Each scene shows the same named points in several views. A view is turned or mirrored, shifted and resized as a whole, has a little noise and may leave points out.

Scene 1
View 1
<68>: [ 17   7 -10   3   7  -2  -7  19   3   1   8  -5 -16]
<194>: [  7 -12  -2  17   2   2  -2  17  -3   3  -5  -5  -9]
<88>: [  2  -7  -3   9   3  -3   0  19   0  -4  -5   3 -14]
<66>: [  8  -1 -11   6   0  -7  -7  18  -1   1  -1  -6  -5]
<151>: [  5  -8  -9  15  -3 -11  -1  21  -2  -1  -7  -5  -4]
<125>: [ 12   6 -11  -4   6   0 -13  13   0   4   7  -6  -6]
<87>: [  9  -4  -5   9   4   0  -4  17   0   2  -1  -3 -11]
<62>: [  6  -8  -4   4   5   9 -12  11  -6   8   0  -7   0]
<25>: [ -8 -10  -1   0   0  -2  -3  16  -2  -7 -11  12  -4]
<133>: [  1  -6 -12   1  -2  -4 -13  13  -6   4  -2  -6   8]
<189>: [  4  -4  -6   6   2  -5  -4  19   1  -3  -3   2 -12]
<105>: [  1   0 -10  -6   1  -3 -13  14  -2   1   0  -1   1]
View 2
<151>: [ 13   3   1  -5  -3 -10   7  -2 -13   9   0   8  12]
<25>: [ 10   8   8   8  -8 -19   7   7  -9   3  -8  -3   1]
<133>: [ 9 10 -2  1 -7 -1 -1 -3 -8 -1  3  3  0]
<194>: [ 12   6   0  -8  -9 -17   9  -7  -8   4  -8   9   9]
<125>: [ 4  2 -7  6 -3 -5 -8 -8  2 -3 -9 12  2]
<105>: [ 7  5 -2  8 -4 -6 -3  0 -4  0 -4  4  0]
<87>: [  9   3  -2  -2  -6 -14   3  -7  -5   2  -9  11   7]
<62>: [  7  10  -4  -2 -11  -9   3  -9  -1  -6  -6   7  -1]
<68>: [  6  -4  -7   2   1 -12  -6 -10   1   3 -13  17   9]
<189>: [  9  -1   3   7  -1 -18   0   3  -7   7 -10   6   7]
View 3
<88>: [-11  -8  -2   5  -1   0   4  30   0   9  -5  -7  12]
<151>: [-15  -3   1   2  -7  -3  15  29   1   7 -10  -2  10]
<87>: [-10  -6  -1   1   4  -2   6  29  -6   5  -4   0   9]
<194>: [-13  -5  -3  -1   3  -3  10  36  -1   7  -6  -3   5]
<68>: [-12  -7  -1   2   4  -3  -2  21 -15   6   0   8  17]
<125>: [ -1  -5   4   1   5  -3   2  17 -13   0  -3   9  12]
<66>: [-8 -4  3  2 -3 -3 10 22 -5  3 -8  3 12]
<189>: [-10  -7   0   6  -1  -1   4  25  -1   6  -6  -5  13]
<105>: [ 3 -5  6  4 -1 -2  6 16 -2 -2 -8  1 11]
<25>: [  0  -9   2  10  -2   1   3  27  11   3  -9 -15   6]
<133>: [  1  -1   7  -1  -2  -4  15  20   0  -4 -10   3   5]
View 4
<189>: [  4   5 -14   4 -11  -8  14 -10   9  -4  -2  11  -1]
<194>: [  7  -1 -13  13 -11  -3  12 -12   6  -6  -6  16   3]
<125>: [ -7   0 -17   4  -8  -3  12  -2   6   2  -1  13 -11]
<105>: [ -4   2 -12   4 -10  -5  17 -11   4   4  -2   6  -7]
<133>: [ -4  -6 -11  10 -10  -4  16 -16   4   5  -4   6  -5]
<66>: [ -1  -2 -16   7 -10  -6  13 -12  10   0   0  11  -4]
<25>: [  7   9  -6   4 -14  -8  20 -15   1  -3  -6   3   2]
<88>: [  8   6 -12   6 -12  -7  14 -11   8  -6  -3  12   3]
<151>: [  5  -3 -14  10 -12  -7  13 -18  12  -3  -1  11   3]
<62>: [ -2  -3 -11  12 -10   0  14  -8  -1   0  -9  12  -5]
View 5
<62>: [  2  23   0  -5  -1  17   8  -4  -9  -3   6 -11  16]
<133>: [ -2  32   3  -6   8  16  15  -9   5  -4   9 -15  23]
<25>: [-12  25  -3  -2  -9  -4  17 -24  -5   5   2 -17  29]
<87>: [ -5  31  -2 -13  -5   2   7  -9  -7  -6   0 -10   8]
<66>: [ -4  37  -1 -13   4   4  12  -9   4 -10   3 -12  14]
<125>: [  5  24  -1   0  10   1   4   9  -6 -19  -6 -14  15]
<194>: [ -6  30  -1 -16 -12   8   9 -17  -8   1   6  -7   6]
<189>: [ -9  32  -4 -11  -5  -5  11 -14  -1  -6  -2 -13  13]
<105>: [ -2  29  -1  -2   8   4  12  -6   3  -9   0 -16  25]
<88>: [ -7  28  -3 -10 -11   0  10 -15  -9  -1   2 -10  12]
<68>: [  0  33  -4 -13   2  -6   3   1  -4 -19  -7 -10   2]

Which points are out of place in each view (at most two, in the order of its rows)? Write none if all are in place.
view 1 -> none
view 2 -> <189>
view 3 -> none
view 4 -> none
view 5 -> <125>, <88>
